Each row is a point on a tangle of strands that fork and nearly touch. The rows are in no order.
In the rows, 128 means zero.
Two points are linked if the straight distance between their rows is under 81.6. Some points are linked to none.
<621>: [162  87 141 123 177 122 157 116  95 104 121 127 127 120 141  86 106 144
 131 145]
<1074>: [124 110 192 171 133 122 131 154 112 154 106 122 103 130  89 110 105 152
 123 138]
<759>: [ 81 164 112 121 112 133 115 122 137 197 126 117 121  58  75 140 135  98
 157 165]
<320>: [108 152 150 112 159  78 105 170 140 110 124 150 175 162  87 104 158 106
 111  77]
<710>: [ 79 166 122  73 110 144  79 125 140 124 129  99 139  68 141 131 179 113
 147 119]
<658>: [148 110 148 121 167  59 147 146 111  67 137 154 176 139 104  89 135 160
 101 123]
<1210>: [106 150 147 172  91 119 133 144 217 140  84 185 160 167 140 159 155 117
 109 169]
<284>: [157  72 173 134 174 115 155 116 125  85 118 131 147 149 144  79 120 157
 105 155]
<128>: [143  67 181 172 131 154 160 140  80 127 136  96  88 119 128 100  66 180
 126 158]
<197>: [ 66 174 124  84 137 112  93 138 140 135 127 124 162  73 126 104 172 118
 128 113]
<99>: [107 142 104 128  92 172 105 124 113 170 141  98  92 111 108 160 125 113
 143 126]
<106>: [217 123 120 159 147  57 158 144 106  81 144 166 138 172 105 137 129 139
 111  86]
<1352>: [157 109 117 124 154  55 161 140 121  63 154 176 181 140 131 102 146 165
  90 126]
<599>: [118 180  87 125 102 124 107 128 161 129 119 159 134 117 157 160 167 109
 135 124]
<1170>: [144 141 101 118 137  45 129 166  99 101 156 176 154 136  95 109 127 156
 101  84]
<165>: [148 113 139 111 162 133 128 133  88 123 129  97 107 157 119 109 101 124
 138  96]
<1138>: [174 116 145 106 161  72 136 156  77  73 144 127 142 148  81  89  95 154
  98  76]
<971>: [114 156 149 172 104 112 124 156 186 153  94 182 149 171 102 152 152 109
 123 136]
<1163>: [143 111 127 128 147  90 154 129 154  78 138 178 180 155 153 109 157 138
 100 132]
<256>: [188 122  90 118 144  87 151 138  76 103 165 148 109 135 129 135 104 151
 124  84]
<464>: [ 88  81 143 111  70 188 118 127 118 114 171  90  99 125 172 132  95 170
 105 139]
<596>: [155 144 124 121 113  90 116 159 140  88 150 160 139 198 135 145 133 132
  90  55]
<873>: [132 157 101 144 117 173 115 111 129 187 113  99  91 126 102 167 133  84
 166 136]
<219>: [139 132 136  85 131  91 125 168  77  91 156 130 128 157  85 103  77 157
  94  50]
<1407>: [138 105 136 143 138 108 160 118 184  84 112 180 188 151 162 118 168 128
 105 170]
<928>: [140 130 104 132 135 183 125  93 124 168 107  74 105 125 132 145 122  88
 168 143]
<1001>: [ 96  93 121 126 103 184 132 109 112 156 146  73 108  82 113 129  94 118
 152 176]
<414>: [133 105 179 113 149  77 131 153 119  72 139 147 164 174 100  91 118 157
  83 103]
<156>: [102 139 167 149 132 154 128 105 211 156  66 139 145 160 145 144 138  87
 136 173]
<1254>: [ 79 188  96 107 132 110 117 112 177 159  97 134 154  55 127 142 159  93
 146 180]
<141>: [ 84 121 137 105 148 140 130 123 112 158 139 108 128  80 110 101 116 127
 140 151]
<1412>: [189 134 112 183 110 116 161 112 166 130 103 187 115 159 151 176 135 122
 133 156]
<1294>: [113  79  90 130  94 202 114  96  95 132 166  64 106  71 138 144  95 121
 144 168]
<843>: [108  82 107 117  83 193 100 118  86 116 186  65  96  86 137 142  98 142
 131 124]
<132>: [199 116  83 142 149 102 176  87 112 107 134 166 124 108 168 138 127 143
 138 145]
<1019>: [165 104 121 139 113 151 161  80 180  99 116 151 133 162 216 155 128 143
 111 163]
<109>: [ 75 153 116  91 163 122 129 100 140 151 116 122 164  54 123  95 149 110
 145 174]
<574>: [153 175  89 132 143 126 122 117 141 138 107 156 129 133 141 147 162  88
 153 116]
<1058>: [151  70 113 133 120 190 148  96  89 121 152  68  96 136 150 123  89 134
 147 143]
<41>: [ 90  89 156  90 126 181 131 106 135 103 139  94 125 119 184 105 115 152
 109 154]
<285>: [107 122 142  96 116 103 111 172  93 117 164 122 121 140 101 110  90 161
 101  78]
<289>: [ 86 114 145  92 120 127 117 149 105 118 157 119 127 128 135 106 105 168
 104 118]
<97>: [ 96 146 154 141 114 186 108 110 183 189  88  91 105 159 123 159 127  83
 151 138]
<443>: [159 144  82 120 175 136 130 100  90 161 110 102 119 107 109 123 141  84
 182 128]
<1157>: [142 161  96 128 124 161 114  99 156 140  99 120 118 149 164 160 153  88
 147 123]
<129>: [130 162  59  96 137 147 110  87 130 140 124 101 134  38 142 153 159  90
 154 174]
<1322>: [155 121 102 131 114 142 136 116 110 129 144 128  92 146 153 149 116 137
 131 114]
<170>: [160  76 180 149 126 113 150 134 134  85 138 151 128 190 145 122 111 172
  87 128]
<323>: [161 144 112 124 104 161 122 102 190  79 113 141 134 161 228 168 175 107
 126 104]
<672>: [124 112 102 120 107 155 114 144  64 140 167  80  83 129  94 135  92 127
 144  88]
<620>: [188 114 159 196 141  72 153 144  90 104 126 159 119 124 105 116 120 176
  89 143]
<504>: [ 76 134 123 130  60 169  97 148 115 176 162  96  87 109  96 164 110 131
 135 115]
<933>: [ 95 109 206 149 129 126 125 146 160 144 101 137 147 170 100 111 126 133
 110 131]
<746>: [121 130 129 113 174 112 134 129  96 142 125 127 134  94 101  94 126 125
 149 129]
<798>: [114 168 118 134 159 105 125 140 177 133  95 173 174 131 114 124 177  87
 140 131]
<230>: [130 132 112 104 193 143 133  86 133 134 100 105 152 110 149  98 147  95
 154 146]
<675>: [ 93 147 163 102 175  76 111 161 128 133 121 135 168 131  62  81 139 108
 126  85]
<867>: [186 137 117 103 183  75 131 146  78  92 129 131 135 156  88  98 114 121
 124  63]
<562>: [158  74 203 160 151 112 150 125 133  85 116 136 142 171 136  96 120 163
  91 144]
<1257>: [ 79 141 165 101 142 171  94 124 168 153 102  85 137 155 134 121 147  89
 136  96]
<671>: [103 108 179 109 131 107 113 159 143  98 138 137 153 187 124 105 116 147
  84  89]
<68>: [164 146 101 134 168 114 141 114 144 117 107 161 151 148 149 131 166  97
 143 123]
<964>: [147 158 131 167 158  91 137 142 153 141  92 175 160 135  88 129 174  88
 150 140]
<1237>: [128 147 126 133 148  65 126 167 124 112 130 176 162 147  85 113 150 126
 117  99]
<1278>: [146 156 112 122 112 164 104 111 168 114 112 124 113 168 191 158 164  98
 135  97]
<450>: [ 78 100 167  87 157 166 133  99 162 109 117 112 158 118 180  88 131 139
 107 160]
<1080>: [120 109 220 173 142 121 126 152 133 147  98 120 124 159  87 100 118 138
 107 127]
<35>: [122  91 185 167 131 141 140 151  86 150 133  94  95 115  92 104  79 158
 137 142]
<355>: [ 94 148 167 156 120 122 128 124 219 158  73 158 160 143 122 142 144  97
 123 186]
<1065>: [177 134 118 145 126  68 144 151 125  80 149 168 146 187 119 142 135 140
  99  76]
<427>: [158 137 116 185  85  95 155 124 158 144 106 194 115 130 133 169 123 151
 122 183]
<875>: [136 170 132 172 119  98 129 146 155 163  89 183 136 151  89 153 152  96
 144 133]
<1346>: [155 148  86 157 129 137 148 107  90 182 114 112  89  70  79 155 118 103
 180 179]
<1256>: [106 172 112 109 163 110 109 140 173 103 110 156 190 122 145 114 190  87
 131 112]
<614>: [ 62 144 157  81 159  78 103 160 134 115 135 134 190 118  97  75 144 133
 101 100]
<3>: [ 73  98 139 108 102 129 130 150  90 138 166 120 123  90 118 105  87 184
 109 148]
<1329>: [ 96 181  86 125  84 107 107 142 145 140 123 165 137  92 136 154 160 134
 124 132]
<1343>: [208 107 146 161 151  73 158 136  93  88 139 154 122 153 120 118 110 152
 104 109]
<22>: [ 92 168 135 146  98 112 108 164 174 145 110 175 151 155 120 144 158 123
 111 119]
<360>: [ 71 117 191  99 114 139  95 160 154 118 139 120 140 186 132 112 116 146
  89  83]
<19>: [102 112 191 156 120 125 132 137 179 131  95 158 162 164 127 122 141 133
 106 161]
<983>: [123 125  98 104  70 139 107 158  68 112 197 100  78 123 125 150  92 166
 112  67]
<772>: [152  98 117 113 159 143 154  91 112 113 136 117 128 120 168 111 117 141
 133 157]
<1017>: [155 128 116 125 115 157 138  84 203  85 110 137 144 149 228 159 157 120
 114 142]
<1133>: [ 94  97 127 122  46 198 101 128 112 126 172  81  91 102 154 159 103 154
 117 136]
<415>: [138 134  75  90 130 163 117  76 121 111 140  92 123  49 171 142 152 114
 143 172]
<931>: [115 157  83 134 109 124 132 115 110 180 127 131 106  60  87 152 119 117
 151 185]
<301>: [ 80 166 111 126 104  82 109 176 168 130 121 185 176 123 121 119 170 136
 110 117]
<1182>: [ 70 148 130 113  89 142  92 161 106 159 158 112 106 116  96 140 121 141
 130  97]
<1279>: [ 72 162 119 100 129 116 117 128 141 145 121 143 154  76 126 113 145 131
 126 144]
<1059>: [ 92 141 112  70 125 167  79 106 123 125 144  63 139  35 128 123 176 110
 155 123]
<590>: [215 124  96 145 139  91 150 138  81 111 148 146  93 168 122 150 100 136
 129  62]
<409>: [ 70 169 134 117 107 154 107 118 160 189 117 106 118  91  98 139 135  93
 146 149]
<426>: [152 163  90 111  77 102 108 155 115 102 169 145 101 146 158 173 141 151
 120  46]
<194>: [ 85  95 196 116 104 165 110 159 141 138 136  97 105 202 125 120  89 146
  98  89]
<811>: [168 128 158 218 114  73 146 151 112 134 113 173 121 108  95 128 121 173
  92 164]
<1286>: [ 91 136 135 102 185  95 136 123 113 145 120 132 164  59  94  72 140 119
 146 155]
<30>: [186 136 113 127 195  90 135 132  83 118 114 129 127 139  98 105 124 109
 153  96]
<793>: [ 60 148 136 108 135  71 110 169 158 120 124 167 193 116 105  93 166 137
 102 111]
<204>: [140  80 107 139 100 200 125 105  89 141 153  52  86 140 137 147  84 118
 157 131]
<1350>: [115  99 112 119  85 161 117 154  63 122 190  89  83 123 111 132  74 159
 123  99]
<451>: [191 123  81 133 140  79 161 117  94 106 161 172 118 113 151 137 121 162
 125 115]
<565>: [153 123 119 123 106 143 122 142  97 132 156 117  85 169 133 147 104 142
 125  82]
<1171>: [205 106 125 148 147 118 143 127 109 110 125 131 104 195 136 144 113 127
 128  81]
<966>: [146 109 120 116 145 190 130  84 138 139 105  68 116 147 168 132 132  95
 152 152]
<470>: [112 173 111 103 158 144 104 108 170 113  99 129 161 114 167 126 182  80
 152 124]
<958>: [ 65 165 115 116  85 119 106 142 146 160 124 148 134  91 120 141 140 141
 121 140]
<1082>: [160 160 102 114 116 106 109 147 132  99 153 147 120 177 152 155 142 124
 116  50]
<1189>: [ 78 149 130  95 104 148  82 169  99 149 162  81 101 117  87 125 119 124
 137  62]
<384>: [114 182  75 103 150 123 116  92 149 147 105 126 141  54 130 147 163  79
 158 177]
<121>: [179  93 128 155 109 144 172  90 146 116 129 152 101 161 192 152 106 159
 116 161]
<1116>: [102 170 128 103 171 145 103 109 172 148  88 108 159 133 135 118 174  61
 162 101]
<208>: [122  60 125 128 105 174 156 115  79 111 174  82  94 110 148 114  72 164
 134 152]
<454>: [110 127  88  73 121 176  93  92 120 110 149  70 138  27 153 131 148 118
 141 162]
<245>: [ 96  87 142 119  99 186 137 110 137 125 141 105 101 133 173 132  98 157
 114 163]
<1123>: [ 64 104 142  99 125 130 139 130  98 146 148 112 133  61 108  90 100 168
 124 161]
<1131>: [133  76 143 141 111 148 155 129  86 123 155 117  97 122 134 117  78 178
 123 153]
<779>: [ 84 151 143 126  98 168 110 111 184 174  97 107 114 119 130 154 130  98
 131 168]
<879>: [213 130  97 155 164 105 162 100 130 113 108 160 125 143 153 136 144 110
 147 134]
<820>: [ 84 160 148 104 159 136 104 130 155 158 109 115 147 128 114 113 156  86
 147 103]
<1248>: [187 136 105 139 187 109 144 119  76 143 108 115 113 113 100 106 132 103
 172 121]
<629>: [148  80 167 142 124 130 153 137 106 114 141 138 104 159 143 115  87 176
 108 131]
<1078>: [167 100 118 151 106 146 159 109 119 128 129 139  95 139 157 151  99 152
 128 155]
<485>: [119 143 171 152 140 169 125 102 195 184  60 106 125 169 122 139 135  71
 152 142]
<1396>: [155 101 105 112 150 179 147  77 129 115 121  86 121 127 193 124 124 122
 140 157]
<858>: [139  92  99 148 103 181 129 125  67 153 149  65  81 123  98 144  86 118
 169 120]
<506>: [144 154  94 136 155 136 134 109  95 184 105 102 106  88  78 133 127  85
 184 142]
<841>: [143 148  97 111  89 124 109 158  94 117 172 128  82 148 140 162 114 149
 114  56]
<862>: [118  88 133 156 111 176 139 122  80 162 144  71  89 100  92 127  81 125
 166 156]
<1369>: [151 137 137 198  84  88 151 147 127 154 104 188 110 113 103 151 113 166
 116 176]
<972>: [205 137 115 204 120  92 162 127 140 127 106 190 121 161 124 161 144 125
 132 140]
<1249>: [121  99 167 151 121 115 152 119 193 101 100 171 173 170 158 119 149 145
 100 181]

A fork is a point with three links, a tip a point with one. Leave the first point through the second and follow the links. Name the first fork or tip that comes.
<323>; <1017> | <841>
<197>; <710> | <1254>
<1257>; <820> | <971>
<971>; <22> | <1170>
<933>; <19> | <194>
<772>; <1396> | <1189>
<506>; <443> | <1279>
<1407>; <1249> | <1131>

Follow the links from the first point to the second, and from the first to the third. Name the last point that the two ways share.
<928>; <1019>; <1065> | <841>
<1249>; <1278>; <928> | <1131>
<964>; <931>; <320> | <971>
<245>; <1131>; <599> | <858>
<129>; <1286>; <596> | <1279>
<596>; <504>; <35> | <1131>
<710>; <1322>; <1248> | <1279>
